Points on a hilly landscape, in no order, each with its height.
A ball rolls from a point to the lowest of its 2 nearest points, and stops where none of them is lower. Distance is the straight distance between rows; heights are no part of it.
Z296 (h 6.76): [157 101  95 150 151 166 119 144 104 117 104 127  97 175 109 146 134 115
 124 114 127  98 124 146 125 133  89 177  89 135  54 121 167 132  87 181
 121 151 110  44 130 106 133  97 141 122 154 133 111 137 109 159 113 139
 118  82 149]
Z944 (h 3.96): [121 136 114 110  89  56 198 133  77  77 145 103 153  91 116 142 130 120
  58 164 125 136 144  99  96 109 105 101 139 128 166 181 105 158 161  73
 118 135 108 149  65 161 112 148  90 109 118  85 118  71 103 149 173 147
 117 139 103]
Z893 (h 3.10): [164 149 165 156 179 151 154 131 143  95 174  70 103  73 147 101 174 118
 176  99 132 177 130 105 197  92 116 147 132 141 178 167 157 143 156 120
 127 168 105 157 121 204 133  97 156 124 119 114 155 158 121  55 147 115
 134  95 139]
Z863 (h 5.71): [134  98 117 135 149 106 124 124  97 129 133 150 113 109 117 118 140 120
 132 124 148 132 152 155 143 117 143 118 109 100 112 164  89 124 125 134
 143 132 134 147 129 112 118 131 144 132 150 114 113 160 141 104 141 118
 113 132 138]
Z511 (h 4.08): [127 138 126 133  65 142 115 116 111 186 152 117 171  87 135 121  92 154
 155  81 168 189 105 169 170 100 171 124 158 129 112 108  50 124 144 177
 104 150 128 136 185 113 140 127 180 144  83 157 167 161 111 114 134 106
 111 150  84]
Z596 (h 2.56): [ 58 168 155  91  91  87 154 115 143 120 158 113 164 102 144 129  93 140
  81 162  83 121  95  82  80 125 129  95 167 128 211 102 137 152 145  22
 119 101 108 180  79 146 100 159 101  99 109 140 158  83 122 148 140 136
 157 156  95]
Z79 (h 3.32): [ 91 155 139  77  78  65 194 113 101  98 161 115 159  90 135 148 113 140
  68 150 114 132 114  88  95 112 129  80 150 115 184 137 110 161 170  34
 129 111 105 171  68 153 101 151  85 102 121 100 147  76 112 151 162 143
 141 139 106]
Z339 (h 3.95): [ 91 150 144  93  96 150  79 130 160 162 128 147 117 122 145 107 117 140
 152 136 147 132 107 152 130 106 156 110 112 112 110  97  79 119 135 152
 151 123 173 133 179 104 120 154 147 164 141 173 163 143 134 132  99  95
 138 149 121]
Z334 (h 4.15): [ 94 167 175 123  90 167  71 127 166 165 170 142 130 123 165 127 113 196
 162 157 121 141  62 142 126 122 139 110 194 169 171  56 136 134 130 116
 119 137 152 166 130 140 126 150 142 120  68 171 196 136 120 130 118 122
 157 142 119]
Z572 (h 3.05): [135 156 166 148 138 138 175 165 126 129 160  89 144 113 168 123 172 174
 174 119 121 147 109 112 174 106 150 134 199 175 185 101 175 148 155  89
 121 168 119 151  84 176 113  98 118  85  82 140 191 135 102  98 163 145
 126 113 129]
Z958 (h 5.44): [124 106 126 123  94 139 122 139 141 163 139 138 161 110 167 108  99 131
 120 126 129 157 110 162 133 137 164 112 170 133 108  91 116 123 144 143
 119 142 131 132 143 114 131 117 113 101  70 162 154 120  95 147 103 125
 118 141 101]
Z404 (h 1.34): [ 93 139  95  71 177 132  94 124 143 129  86 144 101 153  95 130 172  99
 170 142 153 112 156 107 121  99 151 110  88 101 120 146 107  89 132 129
 146  96 173 146 175  89 140 156 151 174 194  87 101 123 168 127 107 108
 147 173 150]
Z517 (h 8.55): [ 64 128 122  39  79 107 134 113 180 142 121 157 164 129 119 145  91 113
  73 159 107  79 143 113  70 127 145  89 107  69 139 101  96 139 151  85
 141  76 154 138 125  97 122 171 112 126 128 130 111  74 153 153  92 126
 155 156 119]
Z45 (h 3.17): [ 96 113  88  19 128 125 159 149  93 148  87 148 115 115  77 177 120 120
 108 157 152 107 119 137 134 114  98 143  83 107  99 129  98 149 121 110
 150  94 128  55 117  97 122 119 159 112 127 112 114  80  86 141 130 147
 133 129 144]
Z235 (h 3.61): [129 135 115 117 100 132 103  99 119 175 149 115 151  77 120 143 116 132
 165  97 187 161 122 151 181  85 164 124 113 105 100 147  38 107 142 180
 127 131 128 135 203 114 117 124 205 170 134 135 151 171 148 100 141 107
  99 150  97]
Z710 (h 6.77): [167 110 130 169 131 145 118 131 131 112 135 113  88 136 147 117 135 125
 138 111 105 127 120 156 139 135 117 168 121 144  98  99 179 123 126 155
 131 152 142  98 111 138 136  94 116 127 126 173 128 145 130 127 108 130
 110  85 139]
Z686 (h 2.09): [ 89 136  98  32 150 137 126 139 129 147  62 141  97 164  66 158 138 117
 149 164 156  95 156 122 119  97 120 127  69  93 121 135 116 117 125 128
 157  80 180  99 152  75 126 148 157 151 171 122 115  96 130 140 112 128
 151 152 151]
Z99 (h 8.16): [126  93 118 157  93 145 102 141 150 162 110 151 131 147 134 113  99 121
  96 118 107 125 162 168 107 155 146 110 149 136  71  96 140 106 118 205
 129 145 150 111 138  94 147 137 109 127 117 159 116 145 114 178  91 128
 113 100 108]
Z898 (h 4.52): [ 86 169 179 115  98 135 106 121 134 165 178 139 146 104 161 132 136 201
 181 136 139 166  73 133 153 119 166 115 190 163 186  78 114 151 138 110
 110 142 129 170 151 151 125 129 163 105  64 150 207 147 130  99 173 125
 158 142 113]
Z821 (h 7.34): [202 115 120 196 129 159 100 113 156  81 115  86  79 205 129 134 155 105
 115  89 107 116 149 135 115 152  89 171  97 145  98  95 205  93 118 202
 118 165 143 103 136 133 185 113 116 164 166 163  79 138 163 156 103 126
 140  79 139]
Z280 (h 6.21): [154  88  82 116 155  89 126 135  82 114  70 164 143 166  83 169 113 117
  95 138 144  88 161 129  92 178 102 111 113 122 104 179 112 163  79 141
 138 131 106  95  91 100 139 145 124 105 137  46  88 107 140 153 152 152
  85 105 133]
Z702 (h 6.32): [137  89 104 141 119 135 143 148 136 102  94 136 138 179 115 144 117  98
  92 148  87  78 144 129  86 180  96 165 127 146  97 131 156 147  81 134
 112 112 119  71 101 108 123 103  65  86 133 132  88 100 132 172 132 150
  98 100 139]
Z897 (h 7.84): [200 109 110 194  99 118 145 155 131 146 140 127 157 109 129 100 110 136
 113  82 131 144 183 177 163 139 133 127 162 101  82 130 151 150 128 210
 100 186 126 106 125 140 168  71  99 100 102 133 112 155 119 110 151 129
  70  93  96]
Z920 (h 4.72): [159 106  72 120 105  72 191 148  76  84 100 140 170 145 107 191 110 112
  43 167 124 119 147 118 100 149  60 138 132 132 119 185 120 180 118 112
 107 122  91  90  52 133 107 124 100  91 107  45 103  61 111 149 170 181
 103  91 135]
Z554 (h 6.86): [162 144 170 187 122 105 176 140 118 127 155 110 175  95 151  80  90 153
 114 129 103 132 178 124 126 145 149  98 177 137 169 151 155 146 140 112
 104 156 139 155  75 176 137 107  60  99 102 135 116 135 127 125 150 140
 100 135 106]
Z608 (h 5.51): [126 121  99  60 172 143 119 123 106 161 100 131 110 101  90 148 142 102
 154 128 183 120 130 140 163  93 127 133  70 103  76 157  91 122 136 145
 150  92 129  97 167 105 115 122 202 164 159 114 124 129 111 102 121 119
 122 134 141]
Z959 (h 4.18): [104 173 189 112 120 108 143  95 124 143 180  90 154  64 144 132 146 186
 191 121 128 161 117  97 183 100 165 110 168 157 208 156  91 153 150  91
 130 149  92 198 142 191 101 137 146 119 109 111 170 156 152  79 193 126
 138 140 119]
Z900 (h 5.52): [180 115  89 199 182  97  85 109 107 107  79 150 118 153 104 125 154 121
 155  88 155 130 176 137  91 171 149  91 140 118 110 159 122  73 115 171
 130 151 142 170 132 121 191 153 138 141 180  52  77 176 179 122 141 114
 108 136 133]
Z794 (h 6.75): [120  99 128 167 167 153 151 138 136  63 106 113  95 198 105 139 155 101
 124 135  95  97 108  99 113 156  57 225  73 186 117 137 171 116  90  89
 126 103 105  75 118 135 112  99  94 132 160 140 100 110 142 138 103 125
 157 110 170]
Z755 (h 4.33): [135 111 165 135  74  97 163 112 139 154 166 149 222 117 156  93  64 131
 122 126 129 197 127 141 158 176 181  72 187 135 150 116 104 131 179 143
 100 126 108 186 149 140 148 122  81  91  48 126 138  96 104  96 127 151
 174 154  52]
Z815 (h 7.14): [183  97  78 169 197 142 137 145 120  64  93 151  96 206 100 154 139 118
 132 133 114 100 114 109 136 170  72 203  76 161  98 174 177 123  87 148
 127 127 105  69 139 129 119  96 111 122 177  77  92 115 147 123 141 138
 151  94 160]
Z238 (h 6.52): [120 112 142 170 167 170 136 135 145  78 156 104  82 178 142 111 170 107
 143 135  95 115  90 103 139 136  66 184  99 167 134 133 188 108 119  82
 145 120 114  99 111 167 108  94 112 140 145 154 135 110 126 111  99 110
 156 100 169]
Z672 (h 5.78): [170 103  77 186 184 133  96 135 112 113  65 149 112 184  97 151 138 110
 141  90 139 100 170 132  93 186 144  96 135 134  90 154 142  98  72 201
 131 166 134 141 117 104 193 152 133 133 173  72  86 162 170 151 131 129
 100 108 134]
Z310 (h 0.60): [197 137 115 167  99 174 120 143 112 146 154  79 121 120 140 131 133 134
 154  93 121 160  89 150 172 100 116 173 149 124  77  63 180 128 144 175
 105 168 108  74 130 149 137  91 148 121  87 189 170 141  80 124 115 116
 102  86 105]
Z643 (h 4.60): [132 135 129 135 188  95 134 120  99  99 129 137 101 124 124 106 168  89
 128 137 135 132 147  95 120 120 109 126  95 105 162 196 120 109 127  84
 124 110 116 163 123 138 115 151 119 145 182  84  97 143 152  98 136 123
 135 168 173]
Z584 (h 5.31): [132 109  96  50 130 130 135 110  95 167 109 128 146  74  85 167 122 132
 147 114 181 138 128 153 169  87 134 126  96  97  83 156  62 138 127 137
 131  98 112  89 170  96 114 113 209 135 119 117 128 125  99 115 149 123
  93 134 121]
Z456 (h 2.90): [113 141 158 190 147 128  83 107 145 116 109 149 107 146 136  93 117 115
 133 119 121 128 155 129  83 133 158 118 131 125 145 109 132  53 125 152
 135 131 188 179 151 121 172 169 114 160 184 143  94 175 181 160  97 108
 135 150 128]
Z507 (h 7.49): [217 114  81 188 122 148 125 159 106 104 115 134 141 175 101 148 105 147
 132 123 112 104 152 153 137 154  86 158 128 110  80 153 175 168  79 201
 110 174  80  45 109 116 133  76 105  95 134 109  97 132 132 120 201 144
  90  62 101]
Z108 (h 4.55): [146 123  96 138  94  50 206 123  85  78 124 121 174 113 120 173 111 121
  25 165 107 123 150  98  68 144  80 109 147 123 144 196 124 168 148  97
 104 131  95 119  58 137 116 159  85 103 115  68  97  74 112 159 158 167
 104 117 125]
Z904 (h 5.64): [123 122 161 145 112  85 151 108 109 139 151 157 170 107 137 100 100 138
 100 123 115 125 166 129 111 139 147  81 148 104 152 159  94 143 137 112
 125 119 148 171 116 135 134 139  90 110 129 118 107 143 145 126 146 129
 120 163 112]
Z123 (h 5.76): [124  91 138 128  93 105 150 134 136 132 138 143 162 115 149 112 103 105
  85 140 101 129 147 146 110 155 141 113 142 132 124 102 138 134 140 119
 130 116 107 134 102 118 122 110  90  93  86 139 124 105 107 144 114 148
 115 132 115]
Z402 (h 3.19): [158 133 118 124 130 153 121 111 102 160 136 110 138  73 124 134 126 117
 159  87 169 161 112 157 182  77 149 152 117 114  85 134  86 115 143 172
 126 141 121 112 179 123 127 121 217 154 116 144 150 176 104  91 130 102
  92 126 119]
Z538 (h 0.37): [111 141 113 102 162 128  75 109 171 130 117 146 103 132 120 119 189  86
 176 130 171 145 150 117 128  94 156 102  90  90 129 140 107  75 134 146
 128 111 161 182 199 127 134 141 162 184 200  81 108 141 182 116 102  99
 147 185 144]
Z386 (h 8.74): [ 76 134 105  41  66 105 157 128 167 107 126 130 165 116 134 170 108 111
  75 175  96 122 100 115  96 129 102 102 133 127 157  77 117 137 146  22
 132  76  96 128  75 116 104 141 105  89  99 130 139  49  91 157 106 151
 168 149 130]
Z10 (h 3.78): [132 157 171 141 150 136 138 123 125 120 170  93 131  56 158 111 158 157
 189 121 142 172 107 124 194  90 152 134 153 152 190 144 129 140 144 100
 134 154 109 180 129 183 118 123 155 120 108 140 181 167 136  68 160 132
 130 117 122]
Z262 (h 1.71): [173 142 120 162 106 176 106 126 112 163 129  91 103 109 147 129 132 136
 137  81 149 156  90 162 151  97 126 161 134 126  58  72 143 113 146 191
 128 171 132  92 157 131 126 120 168 163 102 189 167 157  75 141  98 107
  92  88 115]
Z285 (h 8.37): [102  68 114 101 122 113 119 127 147 162  86 176 162 159 107 130  97 104
  64 141 114  89 166 145  89 166 146  76 136 117  98 126 118 121 115 165
 133 105 129 110 137  75 154 148 109 109 113 115 103 112 136 173 101 144
 122 114 112]
Z720 (h 8.27): [110  87 114 131 100 140 109 123 175 177 101 177 164 160 140 107  77 113
  73 140 108 121 165 159  97 163 154  80 152 132  93 106 105 112 135 214
 135 112 139 123 158  85 162 159 104 129 104 137 117 126 125 181  75 143
 121 108  83]
Z414 (h 6.51): [148 131 186 205 122  96 167 120 141 128 150 135 198 113 163  74  56 153
  78 118  98 121 179 135 101 170 145  82 191 130 164 130 151 134 136 137
 106 125 156 155  93 172 158 118  50 114 107 125 104 141 128 124 114 145
 118 145  82]
Z8 (h 5.42): [137 117 144 127 154 130 117 120 114 114 145 126 103  83 139 107 163 103
 174 114 148 156 124 133 165  91 118 135 101 107 129 174 113 114 134 121
 136 133 119 164 156 147 115 123 166 144 156 115 126 156 151  76 129 114
 138 137 149]
Z907 (h 3.91): [ 89 130 133 130 195 136 117 131 155  84 108 134  95 149 125 111 162  93
 125 137 117 101 116  76  83 129 103 161  99 133 167 134 150  79 123  62
 133  87 131 146 134 122 113 157 118 163 190 132  98 128 154 138  88 106
 165 169 180]
Z373 (h 3.57): [115 137 156 123 117 123 149 143 124 140 159 112 141 116 171 114 144 159
 147 126 113 147 101 123 145 128 162 125 174 154 176  90 153 147 150  80
 122 137 119 157  96 145 105 109 118  90  79 162 179 123 105 124 140 139
 131 133 114]
Z719 (h 4.26): [101 163 192 169 157 146 101 116 147 117 155 107 109 116 162  98 133 159
 163 141  96 118  99 102 119 126 117 133 153 164 198  92 171 109 132  74
 128 133 141 167  83 177 115 142 114 136 139 171 160 157 140 106 121 128
 147 124 162]
Z101 (h 8.46): [ 84  96 119  79 110 116 121 129 159 158  92 169 141 157 105 146 101 111
  82 153 113  83 168 123  69 142 147  84 105  94 118 119 101 123 117 126
 139  84 158 126 133  77 138 160 115 122 144 127  97 102 145 166 101 124
 132 145 125]
Z191 (h 6.93): [177 119  89 174 132 168  98 137 105 147  97 129 103 173 104 158 132 126
 110 103 120 103 132 143 134 139 105 173 117 134  44  97 185 137  75 235
 108 167 114  36 150 107 155 109 148 145 154 138 110 148 112 171 119 148
 111  49 104]
Z810 (h 6.33): [112 116  92 104 149 150  92 136 134 166  92 147 100 149 102 137 140 125
 138 129 151 111 152 133 129 120 159 117  95 115  84 116 106  94 108 193
 155 118 160 106 169  80 136 157 178 168 165 129 117 134 126 161  98 117
 131 128 147]
Z952 (h 2.54): [136 154 171 145 130 170  81 108 158 124 167 100  77 114 170 108 158 139
 167 113 140 161  78 140 161 112 107 136 122 140 146  82 144 103 143 133
 145 160 134 151 135 170 135 142 171 159 106 178 178 169 131  98 107 117
 145 104 147]
Z15 (h 6.17): [102 107  85 112 160 142  93 124 134 149  62 165 118 174  80 140 125 108
 116 136 140  90 177 130  73 146 160  95 122 134  89 131 114  97  86 178
 148 115 168 110 150  69 183 163 143 140 156 103  98 126 146 180 114 128
 123 112 135]
Z460 (h 5.10): [157 109 106 178 196 114 113 111 121  96 107 148  98 135 135 117 181 107
 153 121 148 142 162 119 119 137 122 111 107 115 135 175 127  90 133 141
 116 136 128 174 136 132 152 139 133 147 184  65  77 159 160 101 128 117
 133 147 162]
Z846 (h 3.76): [131 104 140 192 143 136 103 126 144  93  99 133  98 153 121 125 132 121
 105 119 101 100 155 136  81 155 126 146 125 137 132 108 155  81 114 138
 129 132 164 132 115  95 167 150  93 142 173 157  90 164 165 177  91 117
 120 122 138]
Z140 (h 4.30): [ 99 105 149 146 119 151  87 129 158 130 120 141 105 146 143 106 114 126
 108 139  96 112 132 136  89 146 135 127 136 136 125  90 140  91 107 126
 149 114 164 133 115 100 133 143  97 148 152 184 115 143 149 180  90 124
 121 119 148]
Z107 (h 5.02): [142 122 115 119 181  98 156 125 100  93 137 121  92  97 124 118 187  99
 149 124 155 151 136 101 163  99 108 135  91 116 146 222 115 134 132 101
 134 116  90 169 129 136 102 128 145 146 155  73 104 139 126  73 141 119
 131 145 163]
Z479 (h 6.04): [153 106 114 132 191 152 147 136 109  99 150 126  85 130 118 131 163  86
 146 125 126 146  95 115 176 110  81 197  80 144  97 171 154 138 125 106
 143 124 105  87 137 158 109  93 156 130 132 125 126 126 104  90 112 105
 142  96 166]
Z80 (h 7.16): [161 158 155 179 135  94 213 146 101 115 143  98 165  95 144 103 125 142
  97 134 122 120 186 104 138 115 135 106 175 135 176 194 149 163 153 101
 111 156 123 147  73 188 117 114  76 117  97  85 105 127 114 103 197 158
  69 133 117]
Z411 (h 4.31): [ 91 119 106 100 185 136 116 143 144 101  57 145  89 158  86 139 142  94
 125 145 119  83 137  89  87 135  94 161  67 146 149 143 136  80 114  71
 152  66 142 104 134  92 132 156 118 153 177 112  89  99 153 149 106 118
 162 164 179]
Z845 (h 6.05): [113 127 173 189 128  99 135 117 136 130 141 151 160 124 144  89  65 133
  96 116 102 116 179 130  76 174 148  95 163 112 166 144 122 111 129 127
 118 116 155 179 112 145 148 155  66 126 148 132  98 156 148 140 109 119
 126 156 109]
Z311 (h 4.51): [108 151 167 121  65 133 119 112 124 167 183 116 179  85 136 123 102 180
 177 111 146 188 101 163 182 109 179 121 181 138 155 118  63 151 143 140
 111 146 118 167 169 140 130 122 172 113  74 142 187 156 135  92 168 120
 136 161  94]
Z918 (h 3.65): [151 118 150 135  87  93 182 133 126 162 168 125 195  99 158 100  91 136
 130 113 133 186 129 153 165 150 180  97 193 140 145 110 125 145 169 144
  99 145 108 171 131 142 140 102 105  72  46 123 150 105  94 112 138 141
 121 131  70]
Z81 (h 6.01): [132  88  77 132 175 126 105 137 105 126  58 162 127 185  84 158 123 120
 116 125 138  85 162 132  86 176 142 102 127 136  80 156 129 128  55 183
 152 142 127  98 119  78 171 147 147 112 149  77 106 126 152 169 123 148
 107  99 136]
Z470 (h 8.01): [179 109 108 186  94 134 116 133 120 157 132 128 134 134 130 119 103 125
 106  86 122 140 171 170 145 149 128 132 143 119  68  98 142 135 123 225
 111 172 130  97 141 118 160  99 110 124 110 165 116 165 111 145 121 130
  87  86 104]
Z137 (h 8.64): [ 67 126 130  57  69 134 130 136 205 135 100 130 166 136 123 148  91 110
  68 170  95  96 111 127  74 145 114 106 125 105 149  76 114 133 140  62
 137  65 125 109 113  79 113 158  88 115 112 156 113  59 133 169  85 136
 159 153 127]
Z401 (h 4.61): [ 90 100  87 102 188 152 115 158 127 106  45 146  95 188  77 162 140 110
 123 154 130  77 140 108  79 151 102 146  86 152 115 141 133  92  84 108
 152  86 143  72 131  77 151 148 131 139 173 110  80 113 166 179 102 138
 144 133 172]
Z525 (h 4.56): [ 82 153 130  28  52 117 113 125 161 171 149 130 157 122 143 147 116 149
 131 138 146 148  76 137 129 113 164  91 145 108 143  72  81 172 157 108
 115 112 126 144 157 100 107 135 154 114  66 135 177  92 106 112 126 111
 165 186  99]
Z112 (h 5.98): [148  89  99 128 148  96 132 132  83 117  97 151 119 142 114 133 135 114
 103 132 138 107 159 137 114 145 115 109 118 125 103 175 107 149 103 136
 145 117 127 118 101  95 129 136 126 108 134  93  95 126 136 131 146 135
 100 122 146]
Z649 (h 1.79): [ 55 182 153  60  92  93 132 110 146 126 147 130 139 115 130 144 127 149
 102 155  93  93  87  83  90 116 121 105 131 103 190  99 114 165 148  24
 134  86 131 168  93 135  96 154 108 129 131 133 159  95 141 133 142 120
 165 173 121]
Z165 (h 7.65): [215 101  93 189 118 121 147 155 104 121 119 138 166 144 122 125  94 131
 118 108 133 110 171 156 135 164 117 131 160 110  79 157 157 170 104 201
 102 168 105  89 106 122 144  84  88  85 105 104  96 140 128 113 176 138
  74  68 106]
Z747 (h 5.75): [145  96  91  92 199 146 135 136 106 126 100 131  84 124  89 154 147 105
 142 123 161 125 109 118 155 116  93 171  69 129  70 166 119 131 119 135
 146 109 109  69 151 125 124 114 183 137 145 107 105 120  97 104 117 129
 132 113 165]
Z148 (h 4.19): [132  98  78  77 113 106 180 148  76 103  93 152 134 124  94 189 125 117
  70 162 133 126 138 134 122 146  71 146 110 124  96 151 109 175 111 104
 121 102  88  71  80 119 122 118 115  78 108  80  98  73  97 152 148 170
 115 112 136]
Z193 (h 4.29): [ 91 128 159 111 100 144  94 126 144 142 130 141 121 125 149 100 126 143
 141 144 117 121  94 140 117 124 149 111 130 128 145  80 110 120 124 109
 143 113 156 152 133 112 116 152 124 136 118 172 146 134 144 140 108 104
 138 142 132]
Z932 (h 6.56): [155 102 109 160 136 161 136 146 118  96 116 121 105 158 120 134 134 121
 118 119  98 105 128 155 137 149  94 185 115 141  83 133 176 139 104 142
 125 139 120  72 104 119 108  83  94 106 143 162 116 113 112 148 137 139
 113  85 141]
Z633 (h 3.29): [ 83 141 155  99  95 123 129 143 144 127 140 125 143 124 160 129 141 144
 127 167  81 121  78 121 113 137 125 126 179 159 183  72 151 146 128  47
 132 103 105 148  86 131 103 122 106  94  72 159 183  99  92 155 119 143
 141 139 128]
Z251 (h 3.25): [112 161 140 107 122 172  91 117 143 151 164 114 100  76 149 123 150 150
 180 126 158 154  60 143 158  85 130 137 127 141 116  92 113 122 145 135
 141 135 137 122 159 144 112 129 204 158 106 171 192 158 101 101 125 100
 137 130 139]
Z168 (h 3.60): [107 151 114  88 108 177 100 126 143 166 127 127  98 110 148 134 135 140
 158 133 157 136  83 147 149  88 141 130 114 126  87  82 107 118 139 148
 162 123 142  96 172 109 106 135 186 174 117 176 173 136  86 122 103  98
 131 132 137]
Z625 (h 2.74): [ 73 181 163  96 124  82 125  88 134 114 155 136 127 125 124 111 124 138
 127 137 120  95 122  71  88 116 142 114 116  89 191 129 103 141 135  54
 132  98 137 184 124 137  92 166 107 159 179 129 124 126 171 121 132 111
 143 190 135]
Z371 (h 4.64): [122 173 190 141 132  83 173 107 104 134 177  99 160  60 137 109 128 164
 156 121 141 158 159 102 158  99 165  94 155 132 206 182  86 155 150  90
 125 150 118 199 114 179 113 135 115 129 133 109 126 158 144  95 185 143
 118 153 111]
Z110 (h 2.57): [176 140 107 156 140 167 101 114 112 166 113  98  95  85 126 127 141 114
 138  83 169 161 117 137 170  85 121 161 102 118  54 106 119 104 140 213
 136 153 134 102 178 129 147 138 201 170 124 161 147 169 100 109  98 108
 104  94 121]
Z515 (h 6.47): [114 151  97 108 141 182  84 138 154 178  86 111  74 143 125 128 136 127
 139 132 174 127 138 120 123  80 159 119  87 129  73 107 111  78 135 212
 159 123 184 109 195  95 145 164 191 202 163 140 141 137 120 159  83 101
 145 120 132]
Z602 (h 4.27): [ 71 174 157  50  50 123 116 111 152 157 178 125 150 114 132 154 136 181
 169 133 148 139  67 135 146  98 165  99 147 122 161  90  67 176 151  94
 125 123 141 156 163 116  99 118 169 132  87 114 195 116 139  99 145 106
 155 190 112]
Z927 (h 2.76): [164 131 143 159 101 120 177 154 110 151 161  89 174  81 150 103 121 160
 157  88 150 189 140 151 181 115 177 135 198 133 128 105 132 142 148 139
 104 164 119 141 125 145 141  78 131  74  49 142 163 139 105 103 161 131
 102 115  82]
Z20 (h 3.54): [132 148 185 169 150 145  86 105 152 107 160 114  78 113 164  89 138 125
 158 115 125 152 117 121 138 132 132 121 124 134 172 105 157  90 134 114
 134 156 148 176 127 180 142 137 134 151 157 162 134 167 157  98  98 123
 153 128 154]
Z12 (h 2.66): [ 91 124 101  51 142 147 125 151 127 139  88 146  94 143 105 156 126 119
 130 157 132  95 117 135 130 111 101 145  90 121  97 118 115 117 119 109
 167  86 145  69 132  92 127 129 146 143 132 158 128  99  98 139  98 122
 142 134 165]
Z9 (h 2.20): [161 141 158 169 166 163 156 153 138  97 166  63 112 101 153 104 171 150
 170 104 120 142 118 117 194  95 122 160 143 157 165 130 199 139 160  98
 132 163 112 127  97 199 117  87 132 111 106 146 174 137 113  85 149 138
 122  92 138]
Z258 (h 5.09): [119 107  97  52  84 121 136 129 102 176 118 148 148  99 110 157 115 125
 115 127 157 139 125 152 145 111 150  96 115  98  90 128  84 147 136 139
 133 107 125 106 146  85 121 122 159 125  99 128 138 102  89 140 136 122
 111 135 115]
Z679 (h 1.70): [161 124 111 157 104 141 138 152 104 153 142  93 146 105 149 113 131 136
 149  93 139 173 109 159 178 109 144 164 171 117  82  94 147 142 139 148
 105 163 112 103 123 124 130  73 142  97  73 168 165 133  81 118 130 122
  88 107 104]
Z279 (h 6.94): [143 110 104 164 180 129 159 148 131  56 104 145 100 218 103 149 136 101
 111 143  93 108 106  84 115 156  44 230  52 187 131 186 157 130  95 108
 114 120 104  64 130 148  88  94  94 127 156  93  88  98 140 134 135 128
 164 103 173]
Z253 (h 3.48): [ 68 202 188 105 144 113 102  91 139 131 178 127 119 102 138 115 140 149
 166 145 110 125  97  84 133 111 136 112 131 123 203 127 129 149 137  70
 126 124 120 198 125 166  85 158 122 144 168 124 162 155 163  91 143 128
 162 164 154]
Z690 (h 7.44): [175 181 136 201 167  94 209 152 101  79 157  76 128 133 119 109 147 136
  93 144 120 106 181  83 128 104 104 127 145 152 176 227 170 156 141 105
 114 153 122 108  66 189 108 122  75 140 128  74  93 129 124 101 201 154
  72 132 152]
Z687 (h 3.77): [ 66 160 165  95  74 148  92 120 181 157 161 149 145 139 161 123 103 170
 129 165 101 122  57 129 107 141 157  97 179 153 174  48 126 150 129  71
 112 108 128 169 124 118 105 153 121 106  68 158 182 102 121 134 112 127
 162 159 106]
Z119 (h 5.17): [142 142 159 157 120  70 156  91  81 125 159 141 152  81 126 109 132 149
 138 120 148 154 183 121 123 116 152  78 134  94 177 200  77 143 137  99
 127 135 131 197 124 143 117 134 106 136 153  85 100 165 163 100 174 134
  92 164 114]
Z767 (h 4.03): [102 167 161 122 177 115 133 103 121 105 157 115  96  99 152 102 157 113
 157 136 122 135 116  84 130 104 128 124 109 124 189 168 137 115 136  58
 132 114 110 186 114 174  97 156 121 148 178 121 130 149 146  92 140 112
 160 166 154]
Z428 (h 4.82): [107 117 113  39  65 116 138 131 133 177 133 135 163 103 143 151  97 122
 117 135 146 163  94 145 143 126 167  87 134 104 116  89  80 147 156 113
 124 105 123 116 144  98 116 117 155 102  70 131 158  75  72 124 129 118
 138 162  89]
Z438 (h 3.69): [143 107  87  67 136 125 154 157  67 140 102 147 126 115  84 171 123 118
 101 133 159 116 115 142 150 135  95 149  94 106  74 157  98 175 106 126
 125 111  99  57 102 108 119  95 154  92 104  97 110  88  84 141 149 157
 110 106 141]
Z149 (h 7.05): [189 121 147 183 120 172  93 102 151  96 149  84  58 174 151 116 153 111
 127  96 124 126 126 152 135 133 103 177  93 147 112  87 186  84 125 171
 128 179 144 117 138 145 158 121 129 164 141 188 118 143 137 138  91 121
 144  79 143]
Z22 (h 5.00): [133 101 149 162  72 137 124 134 157 171 146 148 189 131 168  81  57 132
 107 125 115 176 119 163 143 175 169  88 182 145 125  89 121 117 168 174
 102 144 121 164 158 135 161 129  83 102  59 154 146 113 103 139  83 152
 155 147  75]
Z975 (h 3.90): [ 69 184 165  65  98 118  97 101 136 131 175 125 135 107 128 133 157 160
 172 132 124 120  74 100 149  99 147 115 130 118 185 123  93 166 142  67
 144 116 132 179 140 140  86 134 139 152 133 125 178 131 161  90 161 128
 157 176 139]
Z166 (h 1.81): [ 99 164 149 146 141 132  70 103 161 121 127 145  97 140 132 100 149 114
 161 128 151 148 140 122 107 114 170 111 108 109 148 103 106  65 146 153
 131 130 186 196 176 120 148 160 136 178 199 113 106 165 193 132  88 102
 156 171 133]
Z611 (h 3.41): [ 75 158 152 118 165 108  95 110 141 118 121 131 106 137 129 102 140 117
 148 144 123  88 125  92  84 119 136 134 108 101 174 127 132  90 122  62
 137  85 153 163 137 111 112 173 110 166 202 127 110 133 182 144 109 110
 153 184 150]
Z122 (h 6.06): [129  84 123 151 102  95 146 136 148 113 115 141 181 143 135 124  86 103
  63 147  84 102 166 130  75 188 116 121 144 133 118 122 153 126 109 125
 118 113 113 121  85 105 124 128  68  86 121 122  85 114 125 154 124 149
  98 106 114]
Z407 (h 7.17): [195 120 100 181 110 179 103 121 146 107 102  90  88 216 111 169 141 132
 119  94 104  96 142 150 105 160  88 173 102 143  72  97 208 110  79 230
 112 161 125  56 137 127 155 101 110 148 177 169  82 136 149 176 133 151
 130  64  97]
Z549 (h 7.31): [212 100  69 170 158 140 135 157 100  88 103 141 106 197  96 168 112 134
 147 129 116  85 119 129 144 167  72 199  93 137  73 175 177 159  78 169
 117 152  85  44 124 139 121  78 113 117 145  89 102 119 134 119 181 155
 128  75 126]
Z994 (h 6.29): [135 119 146 144 188 152 142 143 143  79 164  99  79 130 152 106 173 103
 161 127 112 145  88 104 170 105  68 182  97 150 139 150 178 125 146  83
 133 133 112 118 122 189 115  98 151 133 127 141 155 125  98  86 102 101
 170  94 159]

Call two points neighbours if one is among the 2 nearest of the other. Go from one point of each pair to the other, from neighbour to neighbour, staying as low as possible. Name the highest point that can't be avoided.
Z633 / Z9 | Z373
Z310 / Z9 | Z898
Z253 / Z538 | Z140
Z952 / Z253 | Z719

Where does a ball stop that starts at each point below?
Z702 | Z310
Z137 | Z253
Z507 | Z253
Z311 | Z310
